Points, in no order, along strands that fork and pass close to each other.
In the rows, zero is written as 128.
Two points are linked if the straight distance between their rows is under 96.5. Some points are linked to none.
zimes: [ 67  81 110  59  97  99 109 106 123 122 194 161 126 128 103 121  87  98
 103 147 143]
Futun: [145 141 164 113 121  69 119 110 111 113 163 184 165 111 158 144  33 161
 133 113 132]
duru: [135 141 144 165 153 157 127 149  77 163 112  77 159 106 176 165 189 171
 127 133 148]
gove: [153 116  90 133 145  27 129 151 138 122  94 221 119 119 160 140 120 157
 123 137 165]
Vado: [141 158 135 195 137 211 137  90  87 132 128  89 122 121 159 123 144 173
 118 148  97]
lag: [ 86  93 136  76  66 137 116 100 117 120 191 152 136 120  99 114  68  92
 121 134 112]
Zike: [ 98 123  88 140 141 146 139  57 115 113 170 113  98 169  93  97 166 125
 109 179 137]
kaga: [152 143 153 108 117 157 138 127 124 128 109 100 132 132  98 107 131  95
 148 113 110]
pufip: [124  95 151  96 141  69 109 175  74 150 156 108 185  95 140 165 130 141
 120 123 154]
zon: [ 74 129 103 161 164 107 119 176 145 157 137 137 145 116 184 166 165 188
 103 158 154]
Fafi: [128 106 130 107 125  91 137 209 148 156  86  99 132 107 123 150 188  97
 132 119 153]
fuvi: [110 146 101 169 138 192 149  85 138 117 123 115  92 147 133 101 158 141
 114 178  93]
Lem: [196 143 139 115 118 128 127  61  99  94 121 140 120 149  88 107  96 103
 144 102 142]
Pubav: [197 138 110 136 137  90 130 136 150 132  52 148  87 151  93 138 147 117
 146  85 161]
gaz: [148 115 129 166  52 145 125 118 109  80 151 147 122  74 165  99 106 103
 116 144  86]
Nol: [177  99 136 105  80  98 102  79  62  93 166 143 144 108 103 128  81 104
 119 118 154]
vup: [106 124 118  84  86 103 154 130 213 133 100 183  89 155 105 120 111  81
 135 128 151]
Loden: [165 145 134 107 137 135 138 105 126 143 111  83 125 169  55 112 144  93
 153  92 134]
fiz: [ 80 103  72 103 128  78 127 126 173 120 145 156  93 156  99 111 146  95
 101 157 165]
teke: [155 146 154 197 102 196 128 112  85 106 135  92 130  90 174 115 130 149
 135 137  82]
Tela: [ 97 144 167 143 139 170 133 155 112 156 136  76 164 105 165 152 152 156
 128 133 121]
ribe: [150 128 160  96  78 125 151 168 155 127  68 143 112 100 140 128 138  71
 130 117 114]
zum: [180 162 113 159 186 159 115  89  95 124 111  82 119 168  83 119 159 156
 150  93 123]
somuv: [123 143 101 158 133 161 129 108 143  97 108 150  87 134 166  97 131 139
 120 160  90]
Vip: [142 175 160 151 166 181 119 137 136 137 112  93 143 139 147 128 104 166
 158  93  81]
noz: [ 37 107 152  86 113 170 133 126 134 166 200  80 158 135 106 136 124 124
 124 143 126]
toma: [171 102 141 112  55 138 141 104  94  90 128 144 118  97 109 107 116  69
 118 127 116]
lupa: [ 92 111 164 130  98 161 125 156  94 134 167  84 169  82 164 145 138 129
 113 142 116]
Tol: [191 130  98 164 164 132 131 155 156 136  37 128  80 149 103 132 147 130
 149  81 125]
zeted: [161 129 102 142 140  79 136 152 192 129  56 202  86 138 140 146 107 146
 134 112 146]
seka: [126 150 119 175 186 132 114 163 129 140 105 133 135 118 188 149 133 193
 134 118 106]
Lif: [ 91 129 147  89  88 154 133 106 156 114 168 161 136 138 111 101  62  96
 136 120 101]
vifez: [186 146 158 129 127  77 126 142 118 124  86 176 137 116 162 145  91 148
 147 104 134]
Gabot: [ 85 112  65 138 146  76 125 159 204 127 124 169  82 149 106 118 145 118
 107 154 166]
Veb: [121 155 153 118 111 143 121  96 140 105 170 170 141 129 144 109  40 125
 142 119 101]
pas: [104 155 106 156 172 162 127 129 174 147 123 105 110 168 101 125 140 162
 144 111 119]
regin: [161 135  81 181 187 162 133 134 164 129  62 122  71 168 111 127 140 160
 132  85 107]
Lefuv: [104  83 144 106  93 132 110 127  83 123 185  99 156  93 124 133 125 113
 113 144 131]
Kal: [167 157 148 172 156 193 127  92  85 129 114  65 128 140 115 118 156 155
 144 117 103]
Bopu: [204 130  94 144 151  75 120 120 114 112  64 177  93 143 128 134 139 133
 139 109 159]
Pipun: [155 157 100 137 190  98  96  85 102 101 151 149 136 163 113 127  97 172
 136 107 144]
suv: [103 138 172 112 146 173 123 122 109 154 175  55 174 138  96 136 124 136
 146 109 122]
pav: [181 133 139 134 133  56 140 154 163 143  49 196 115 128 154 157 107 162
 151 100 144]
migil: [174 109 144  86 111  68 106  77  77 109 149 155 141 133  95 147  77 121
 131 109 176]
ruzit: [132 115 129  84  85 119 162 128 184 144  87 143  90 150  76 114 146  55
 132 120 141]
pazaf: [ 81 123  70 180 166 108 123 169 205 148 123 144  65 161  99 132 163 144
 113 142 163]
meko: [150 111 147 128 166  63 110 174  64 145 139 123 189  95 167 155 141 166
 132 122 145]
tero: [161 148 134 120 140  75 115 109 126 106 122 188 137 133 153 136  72 151
 134 111 139]
Bape: [150 102 104 110 114 100 130 132 108 105 106 130 106 124 113 114 172  78
 111 148 153]
lum: [110 134 168  83 107  79 128 121 150 130 162 197 157 122 149 148  34 143
 135 117 130]
fel: [143 141 121 169 158 114 113 163 129 120  95 164 124 108 214 133 106 165
 134 127  90]
tik: [125 134 114 162 128 178 141  70  97 105 146 103 104 137 117 102 162 132
 111 182 115]
res: [110 128 124  95 100 163 152  84 141 108 157 146 113 155  88  89  99  83
 133 144 102]
dib: [147 131 111 167  94 151 125 100 112  71 127 163  98 102 173  87 111 115
 115 161  89]
Bil: [ 66 147 111 149 177 114 112 149 164 137 157 151 142 131 178 144 116 196
 114 149 130]
vun: [114  94 119 112 114 105 136 174 126 133 107 111 123 108 134 135 194  89
 111 151 150]
sare: [ 87 113 134  93 114 159 158 131 162 162 146  84 122 156  67 106 164  83
 138 136 114]
tudos: [ 76 101 137 103 111 158 124 104  99 132 194  93 146 126 104 127 131 119
 112 151 128]
Lovog: [154 130 143 148 137 146 107 103  54 108 163  83 159 119 127 130 145 138
 124 130 138]
laba: [171 130 140 120 120 148 120  70  78  97 157 105 139 138  75  99 105 106
 139 115 126]
Vigez: [127 104 140 124  97 171 157  97  85 128 137  66 123 131  71 114 192  85
 115 164 108]
zom: [ 88 113 105 102 115 152 151  74 139 119 167 123 104 176  69  88 138  87
 122 169 116]
luki: [174  92 146 109  49 126 114  99  74  97 157 131 144  87 112 120  93  90
 123 108 120]
Sokip: [ 73 140 135 141 140 131 113 143 131 121 174 139 157 107 190 137 106 164
 112 157 119]
kirad: [158 109 129 165 168  83 112 183  59 143 114 126 172  90 196 157 183 161
 131 139 146]
zer: [147 152 135 119  99 136 141 102 178 103  84 195  88 138 145 108  86 108
 132 123 111]
gomip: [184 138 137 102 132  93 120 100 100 116 117 137 135 145  95 136 112 114
 139  96 165]
ferid: [137 137 154 112  92 163 152 153 142 116  92 117 118 105 127 107 138  81
 136 126  88]
rerod: [126 140 121 143 170 125 117 145 118 155 132  70 146 147 103 153 183 157
 133 112 157]
zit: [ 73  88  87  72 122  86 118 107 143 125 181 144 113 150  92 117 123  90
 107 155 160]
Zodo: [185 127  81 158 177  54 114 131 116 113  83 207 114 136 160 138 117 174
 130 114 150]
dep: [ 67 129 139  83 129 126 127 157 179 146 163 135 153 132 129 134  93 116
 131 123 121]
tak: [100 100 128  72  92 117 155 139 161 153 123 108 106 150  64 111 155  53
 130 125 136]
demar: [ 91 129  88 123 160 118 111  93 139 119 172 121 119 166 101 113 138 140
 117 143 153]
Ganev: [147 119 150 173  68 178 139 123  96  97 143 104 131  77 159 106 137 108
 125 146  78]
Kobut: [ 85 130 109 170 143 167 146 172 189 181  88  92 100 130 129 144 193 150
 120 145 142]
Lin: [133 139 125 183 183 140 115 160 100 157 102 108 145 117 186 170 174 206
 129 122 130]
paru: [141 135 192 115  56 150 140 136 128 117 142 136 156  87 141 122  63  93
 151  92  87]
Zogu: [ 69 128  96 164 146 136 142 173 167 168 108 111 120 122 166 159 190 163
 100 165 162]
Zak: [ 75 111 151  72 107  91 129 175 163 148 141 153 162 103 143 148  91 114
 122 124 129]
kor: [146 126 107 142 156  90 114 164 122 124 102 142 135 124 149 137 151 141
 126 131 143]
pupez: [ 93 135 105 170 129 166 145 151 112 165 105 108 127  98 195 158 197 160
  90 176 151]
gatop: [ 42  99 139  70 127 132 114 157 150 169 189 100 166 125 114 146 111 130
 123 128 130]
Kemis: [118 118 148  91 139 102 115 163 114 147 143  98 172 115 116 146 127 126
 135 111 145]
zutap: [185 124 136 158 113 159 109  80  56  86 164  94 149 110 110 105 127 126
 133 126 118]
mose: [ 92 138 121 106 149 122 116 119 154 127 167 133 139 150 117 121 104 130
 130 129 136]
Tavif: [188 159 141 161 172 168 122 130 124 124  66 113 118 141 151 127 106 159
 158  76  85]
baril: [179 139 120 179 162 148 124 147 124 114  60 138 101 122 193 131 109 154
 144 100  76]
danir: [115 129 179  87 142 137 112 154 108 159 163  69 189 122 104 149 109 135
 149  91 126]
punal: [121 144 163 138 152 167 110  97  78 132 183  69 173 129 116 139 125 163
 134 114 131]
feke: [ 88 141 118 156 128 185 165 140 157 185 103  69 113 134 113 141 208 138
 109 160 142]
nolub: [117 161 144 149 167 194 137 142 173 150 100  85 124 146 123 122 133 160
 156 100  89]
Lon: [106 131 107  95 105 110 140 119 184 105 120 190 100 139 134 111 102  97
 116 145 130]
zun: [177 154 114 133 174 126 117  89 110 135 124  81 117 185  52 114 149 129
 152  81 148]
magu: [174 118 118 121  87 118 134 113 109  87  92 160 103 112 131 106 137  81
 115 146 134]
Mur: [ 65 124 126 123 109 178 174 133 169 175 137  71 116 144  92 121 194 102
 121 168 115]
bimam: [113 115 168  71  91  68 132 143 148 136 132 182 149 106 141 158  71 121
 123 117 138]
guve: [103 145 136 145 127 135 106 111 124  98 191 156 149 112 172 121  70 153
 121 140 103]
vubav: [128 125  81 130 139  60 124 152 171 110  96 204 100 128 159 131 115 136
 111 148 151]
vur: [147 120 151  93 102  97 145 200 163 149  61 124 130 104 128 143 154  81
 136 109 140]

A fork is a point with three links. Follow the links from the first point to the second and name the forks in between, in order.
zeted / Kobut | dep > Zike > Lif > Zogu
Lif / vifez | Zike > dep
Tol / lag | dep > Zike > Lif
sare / Vado | Zogu > Lif > Zike
Veb / fel | Lif > Zike > dep
tik / fiz | Zike > Lif

A fork is a point with three links, a tip a point with one. Leave the first point through the second and follow the links. Name the first fork or tip that comes.
vur / ribe | Zike
Lem / laba | kirad
Kobut / feke | zer
pav / vifez | dep
dep / Zak | regin
lupa / Tela | pas
zer / Lon | Zogu

Name the points in between on the shortest way along the links from the first point to the second, in order.
lag / tudos | Lif > res > zom > Zike > demar > mose > dep > gatop > noz
tik / vifez | Zike > demar > mose > dep > Zak > bimam > lum > Futun > tero
kaga / lupa | Loden > zun > zum > Kal > Vado > teke > Ganev > gaz > dib > somuv > fuvi > tik > Zike > demar > mose > dep > gatop > noz > tudos > Lefuv
zon / zit | Bil > Sokip > guve > Veb > Lif > lag > zimes
Lovog / Kal | zutap > laba > Lem > gomip > migil > Nol > luki > toma > magu > Bape > vun > Fafi > vur > ribe > ferid > kaga > Loden > zun > zum
Tol / Futun | Pubav > Bopu > Zodo > gove > vubav > zeted > pav > vifez > tero
